Points, in no order, along strands that fork, close into loops and pass close to each other.
(in the rows, 128 means zero)
Two points are linked if the straight distance between their rows is under 109. Some points are linked to none.
K991: [175 107 106 151 159 154 113 114 151 146 162 155 137 120 116 128 142 137
 142 121 121 125 120]
K828: [105 147 115 118 107 101 163 135 134 102  98  72  70 193 126 136 108 117
 125 109 172 117 125]
K22: [ 86 111 107 165  94 126 143 148  55 167 148 196 132 143  97 117 142 120
 141 161 121 148 172]
K297: [130 161  97 124 161 132  99 166 187  29 121 101 131 108 154 131 126 106
 152  89 128 163  72]
K534: [153 127 178 143 153 112 113 127 151 121 153 112 156  82 173  94 128 119
 120 145  92  81  97]
K481: [109 167 112 140 129 171 142 136  90 119 117 160  88 194 116 149 129 126
 128 127 101 174 148]
K299: [158  84 140 147 175 117 115  57 142 157  99 118 146 166 136 103 141 122
  88 151 164  63 100]
K957: [ 85 113  90 179 134 126 141 142  73 157 135 141  89 165 136 151 129 111
 134 137 140 110 140]
K804: [151 125  87 174 160 118 104 121  88 140 173 147 103 149  94 134 141 108
 125 117 149 134 172]
K604: [112 160 153 114  78 183 144 169 151  90  67 156 155  98 123 114 139 128
 129 108  86 155 136]
K409: [157 186 162  56 125 127 121 107 157 109 156  92 117 155 134 141 129 172
 115 131 147 148 122]
K110: [146  93 131 196 178 161 113  95 115 145 124 197 136 124 117  98 154 105
 125 139  73 140 126]
K848: [184 152  92 140 164 132  95 125  95 107 179 147 109 151  75 134 147 134
 129 111 141 168 178]
K852: [128 142  79 132 140 114 143 152 105 109 110 108  83 153 123 185 106  76
 142  64 163 116  55]
K881: [144 147 149 119 101 167 110 137 121 142 153 181 153 108 106 109 153 151
 135 158  87 180 173]
K842: [169 159 146 109 142 108 101  92 131 116 170 112  92 158 100 107 146 175
 113 134 159 138 183]
K568: [113 144 118 134 146  96 138 111 163 125 138  78  91 130 180 118 101 112
 106 139 128 113  88]
K886: [161 114 175 136 137 102 105 158 171 120 173 126 190  51 140 102 129 110
 151 141  97 101 115]
K365: [144 128 139 109 140  67 102 105  89 118 179  90  95 178 113 114 146 159
 126 128 174 103 166]
K412: [ 96 144 123 118 107  69 137 153  96 122 118  70  67 164 122 125 127 102
 126 121 179 134 148]
K776: [165 116 113  95 178 161 109 122 199  66 136  98 140 120 133 145 110 158
 156 115 114 137  94]
K384: [163 189 101  92 126 145 125 157 104  97 136 138 104 162  94 187 141 117
 146  72 141 161  83]
K25: [ 84  97 121  96 165 186 139  88 112 151  88 141 125 158 149 152 105 135
 115 163  97  99  43]
K665: [146 181 110  68 112  69 120 169  45 175 147 141 137 128  89 149 145 116
 159 103 154 123 102]
K187: [178 160 124 106 126  99  82 163  86 139 174 143 116 119  53 133 149 129
 136 112 157 167 179]
K708: [100 121  95 148 206 174 101 113 129 106 111 150 123 116 151 136 124 102
 129 126  86 131  56]
K434: [124 172 163 108 107 108 101 159 149 159 153 130 143  60 126 108 151  86
 110 144 139 134 145]
K243: [148 127 149 172 116 106 123 120 113 172 154 160 146  99 137  93 138 115
 112 155 117 109 154]
K228: [176 156 110 103 126 169 118 161 139 107 148 147 150 127 109 175 121 125
 156  84 152 157 108]
K685: [132  71 147 139 133  99 143  69 105 132 152 139 138 166 135 102 136 183
 109 154 170  97 177]
K86: [143  93 153 140 166  84 125  56 114 149 140 113 142 177 143 112 152 159
 100 143 186  66 127]
K225: [117 128 152 103 101 115 117 135 105 145 157 141 133 123  90 111 147 156
 129 159 171 141 197]
K581: [ 87 146 135  94  70 148 187 115 115 105  85  96 113 207 129 140 116 190
 114 126 139  91 135]
K422: [ 93 110  88 166 117 183 162 122 124  91  69 121  92 179 128 164 100 116
 131 105 121 131 131]
K222: [166 146  87 121 166 138  96 147 152 101 159 133 130 107 124 171 123 100
 155  74 158 149  66]
K730: [107 145 156 112  91 134 130 147 148 144 106 115 147  97 170 106 116 120
 125 158  83 141 141]
K809: [ 86 189 144 133 118 124 137 134 124 123 114 122  74 120 145  91 113  83
 103 146 102 177 180]
K527: [ 85 136 111 117  97 137 175 118 142 114  86  89 106 177 155 150 102 149
 118 136 151 102 125]
K780: [165  93 109  99 166 117 113  89 145 135 164  85 101 150 117 162 133 158
 131 114 203  82 101]
K373: [160  72 129 117 103 121 130 109 161 139 175 121 173 117 116 104 123 180
 142 143 181 103 167]
K352: [103 201 114 124  84 125 160 161  82 129  93 155 111 136 139 144 123  74
 115  98 117 141  73]
K696: [149 146 164 143 109  84 108 142 129 179 162 146 172  65 113  83 158  96
 127 154 144 113 133]
K653: [128 191 142 117 136 119 144 118  93 142 147 128  95 155 137 152 141 113
 123 128 122 149  81]
K151: [ 83 145 160  95  88 117 119 159 100 172 135 159 162 112  73 130 168 135
 117 141 163 163 184]
K72: [122 101 153  89 107 108 121  91 146 148 140  89 135 112 164  83 101 182
  84 169 148 106 170]
K607: [117  89 140 155 232 141  94  95 115  86  96 135 139 109 134 104 125  99
 119 140  65 100  44]
K558: [113  77 119 114 134  61 118 137  70 119 170 104  87 179 103 116 156 149
 123 145 172 127 183]
K279: [126 156 120 137 114 131  92 144 154 131 139 141 109  85  95 108 133 102
 122 127 154 167 207]
K851: [156  82 168 143 212 107 108  94 156 113 111 107 185  93 134 119 116 138
 110 131  88  48  62]
K666: [108  74 109 143 108 130 132 115 168 139 111  85 125 113 181 131  93 149
 124 136 144 100 156]
K931: [118 170 101 129  82 121 138 176  54 165 123 174 136 120 106 151 126  75
 130 118 111 142 100]
K62: [155  58 129 109  85 126 137 119 179 159 142 123 195 110 138 130 120 176
 155 165 141  95 137]
K940: [ 96 103 170 100  99 113 126 102 159 146 116 103 138 100 141  91 125 165
 106 167 162 136 215]
K660: [ 99 205 131 116 116 111 127 155 154  84 100 105  92 109 120 113 118  65
 103 110 137 185 148]
K68: [146 174 119 121 161 135  87 146 162  67 146 125 130  87 165 129 127  90
 134 114 100 162 101]
K39: [ 93  93 134 149 110 106 155 128  45 151 167 177 127 169 112 124 152 153
 137 174 134 124 155]
K591: [114 194 157  83 109 108 125 157 176 107  99  98 113  74 115 127 145  78
 105  97 156 166 129]
K522: [116 148 158  63  84 134 139 151 158 145  98 102 155 102 117 122 142 157
 114 133 161 122 156]
K684: [ 82  84 109 117 164 175 142  62 106 158  90 120  88 176 131 134 103 159
 104 155 109 120  97]
K494: [132  64  67 213 158 116 130 112 104 143 152 171 105 152  85 130 128  98
 123 135 150 123 167]
K190: [ 82 123 101 171 125 173 148 180 144  56  68 147 152 113 162 138 115 119
 148  82  73 129  80]
K944: [167 155 112 112 139  91 134 142  48 187 173 147 124 139 103 162 155 114
 155 104 144 103  58]
K924: [151 107 151 111 186 123 114  56 142 153 118 109 135 147 150 107 144 120
  89 137 130  51  51]
K670: [145  96 151 107  89 132 126 155 160 171 155 123 183  81 125 121 129 134
 153 153 153  92 107]
K449: [142 147  67 117 185 133 105 124 131  99 138 112  81 139 119 172 110  77
 149  70 168 139  50]
K590: [187 169 158 133 151 102 100  85  96 156 166 141 115 139 115 116 175 115
 111 119 139 121 102]
K318: [116  84 140 153 166 122 134  57  90 139 128 142 103 193 132 110 142 157
 104 153 129 121 177]
K968: [121 192 150  92  70 160 161 157 148 102  83 133 124 126  94 119 148 122
 127 100 122 142 128]
K120: [185  82 114 137 121 111 120 101 140 139 187 142 157 139  83 120 153 162
 154 129 188 103 143]
K439: [188 100 111 145 161 140 115  90 160 128 164 125 120 140 106 138 134 145
 122 115 171 102 127]
K407: [190 118 133 107  98 170 122 133 143 159 188 169 182 128  93 141 151 185
 166 125 147 133 119]
K175: [101 123 117 130  91 156 158 135 160  83  64 116  99 128 124 112 109 136
 127 111 125 142 188]
K582: [123 118 128 120  95 139 142 137 110 165 138 137 147 152 130 156 131 155
 136 141 143 108 125]
K358: [100 145 127 153 120 125 133 107 103 138 134 130  79 138 139 103 121 112
 106 157 114 152 185]
K844: [147  23 146 172 165 111 118 118 177 121 120 100 175  57 137 129  87 144
 147 124  64 114 157]
K647: [158 191 137  67 109 113 122 137 168 102 144  95 113 124 128 139 126 116
 140 100 154 148  78]
K846: [132 131 117 113 148 106 135  95 148 132 150  71  88 156 150 157 113 123
 116 120 166  98  86]
K700: [144 156 137  71  86 103 129 171 127 139 125  97 131 106  92 148 134 127
 135 108 193 135 137]
K211: [158 178 151 149 152  99 110  89 110 135 165 117  98 126 151  92 143 113
 100 139 130 115 124]
K306: [109 147  87 161  98 138 140 178  46 171 142 187 122 151 100 149 130  99
 136 133 103 152 145]
K423: [126 101 136 105 190 170 120  80 131 157 128 140 132 136 126 137 138 144
 118 143 103  83  41]
K488: [ 96  91 105 165 107 130 139 127 128 149 114 112 103 114 163 115 102 126
 129 154 141 125 183]
K405: [ 95 173 149 135  76 138 166 169 112 121  85 138 130 123 162 118 132  88
 121 114 103 118  76]
K275: [164  80 184 156 169  76 123  95 155 127 111  99 181  91 158  95 102 160
 112 144  45  84 137]
K264: [156  53 136 163 151 140 131 108 162 125 133 148 167  86 133 120 117 151
 153 133  60 134 140]
K468: [136 203 169  56 111 113 107 164 188  93 128  90 145  88 136 120 137 110
 130 107 144 154  92]
K862: [132 171  94 126 114 140 134 162 174  38  96 110 108 125 140 132 124  98
 138  61 147 147  64]
K461: [149  38 117 154 103 166 146 124 175 133 119 150 181  99 118 132 113 170
 159 133  79 159 155]
K541: [106 116 122 140  80 174 149 173 163  68  57 133 129  89 132 106 120 119
 134  96  85 144 160]
K910: [150  87 164 122 136  79 122  87 166 146 132  95 165  98 170  84 111 178
  96 155 112  81 153]
K7: [ 82  56  91 152 114 200 162 111 143 136  47 132 113 157 162 166  99 140
 135 114 107 120 118]
K203: [ 98 131 154 115  90 154 162 140 150 127  74 126 155 135 172 134 115 154
 128 143  67 108 108]
K162: [117 148 105 146 166 158 128 135 151  85 117 124 106 127 167 144 123 107
 139 122  83 154  98]
K537: [112 208 153 113 119  83 127 116 103 148 155 104  77 142 146 115 120 100
 112 142 131 144 118]
K820: [167 104 143 198 137 110 128  90 127 147 124 181 157 113 137  63 142 101
 127 143  76 140 160]
K525: [146  41 106 199 154 101 131  94  92 138 147 162 142 177  74 114 149 135
 130 136 180 104 160]
K292: [100 147 189  73  86 132 133 152 175 151  81 111 189  87 145 115 133 147
 106 148 100 130 166]
K865: [106 164 146 117  75 154 130 164 105 164 130 181 168  99  91 125 156 116
 136 143 132 166 156]
K902: [119 163 121 123 122  85  86 165 103 142 158 147 115  93  57 116 149  95
 112 129 155 170 207]
K381: [132 120 171 162 212 103 105 110 131  91 131 119 168  90 156 119 116 127
 132 136  67  80  61]
K956: [100  53 111 142 117 162 155 128 162 129  67 105 136 129 172 143  77 146
 136 131 100 115 135]
K241: [130 158  87 131 105 122 166 154 138  53  98 107  74 155 107 155 120 106
 132  52 162 130  60]
K332: [136 163 130  53 115  61 121 166  79 156 130 115 141 112  63 139 164 131
 160 120 171 148 146]
K635: [152 158 143  97 126 143 121 120 143 126 142 106 115 133 143 124 128 161
 125 140 123 148 163]
K620: [131  90 124 128  71 168 137 163 158 143 124 161 183  82 112 116 124 141
 163 138 108 164 173]
K897: [107  97 104 193 151 162 134 104  91 169 130 174 109 141 137 127 128 119
 124 147  93 124 131]
K277: [ 91 134  92 176  90 156 157 151 128  93  64 122  77 153 141 137  99 102
 123 104 125 151 170]
K137: [ 92  77 108 154 161 178 130 146 153  65  60 130 162 116 157 155 105 146
 161  99  65 158 108]
K609: [148  69 136 106 196 120 108 112 181 114 132  93 173 103 151 148 111 160
 133 136 112  69  71]
K69: [142 199 131 100 106 115 106 164 111 155 150 144 142  70 129 135 147  82
 130 119 133 146  90]
K876: [ 79 167 142 135 121  85 141 102 136 135 131  83  72 156 178 106  99 103
 107 158 139 125 120]
K15: [110 131 119 136 103 147 119 140 169 106  95 110 108  99 126 114 107 110
 121 122 129 177 214]
K599: [110  91 129 135  85 165 166 142 137 175 109 146 175 130 157 140 130 145
 152 145 101 113 123]
K703: [146 114 108 126 145 134 131 140  86 170 163 150 126 161 116 174 143 140
 149 118 167 105  92]
K249: [179 127 135 121 129 156 108 125 139 144 172 175 169 103 110 118 145 148
 145 145 110 146 138]
K611: [ 87  60 123 139 117  82 147 152  58 136 166 145 129 169 112 135 148 147
 133 157 179  99 176]
K135: [137 170 142 118 130 151 122 131 117 134 159 151 132 113 147 148 131 109
 126 131 106 133  73]
K404: [105 103 131 115 159 146 133  65 120 147 128 114 100 176 151 132 114 178
 108 161 132 122 139]
K698: [140 189  89 127 130 155 137 154  96  90 124 156 100 176  78 167 129 116
 132  90 112 188 135]
K150: [ 93 115  86 160 125  82 119 169  77 134 126  98  70 167 125 143 110  92
 131 131 175 119 161]
K638: [ 80 164 111 154 112 154 144 180 125  84  87 150 151 121 184 137 127  86
 139 114  79 124  63]
K208: [123  71 187 148 135  92 120 124 151 124 116  90 167  58 153 105  86 162
 127 136  50 124 159]
K826: [104 153 127 114 136 184 148  91 118 125  89 146  98 174 141 145 119 154
 117 135  80 173 137]

A tip is a point with one link. Name the tips that can be reached along the links from each point below, in the order of the rows.
K537 | K225, K581, K670, K590, K407
K842 | K968, K525, K137
K264 | K940, K620
K481 | K886, K609, K826

A fork is a point with three links, a tip a point with one. Leave the first point through the second and follow the links. Name the first fork or tip that comes.
K243; K820 | K581
K306; K22 | K175
K940; K72 | K620
K365; K558 | K137
K527; K828 | K537
K384; K228 | K381
K68; K297 | K826

A piece is two or more points that can be reached from each other along the links. Count, over all rows, the pieces, the separate loops (a circle has one, a figure eight two, a Y none), the forks (points with three links) and the tips (points with one).
pieces | 6
loops | 2
forks | 5
tips | 13
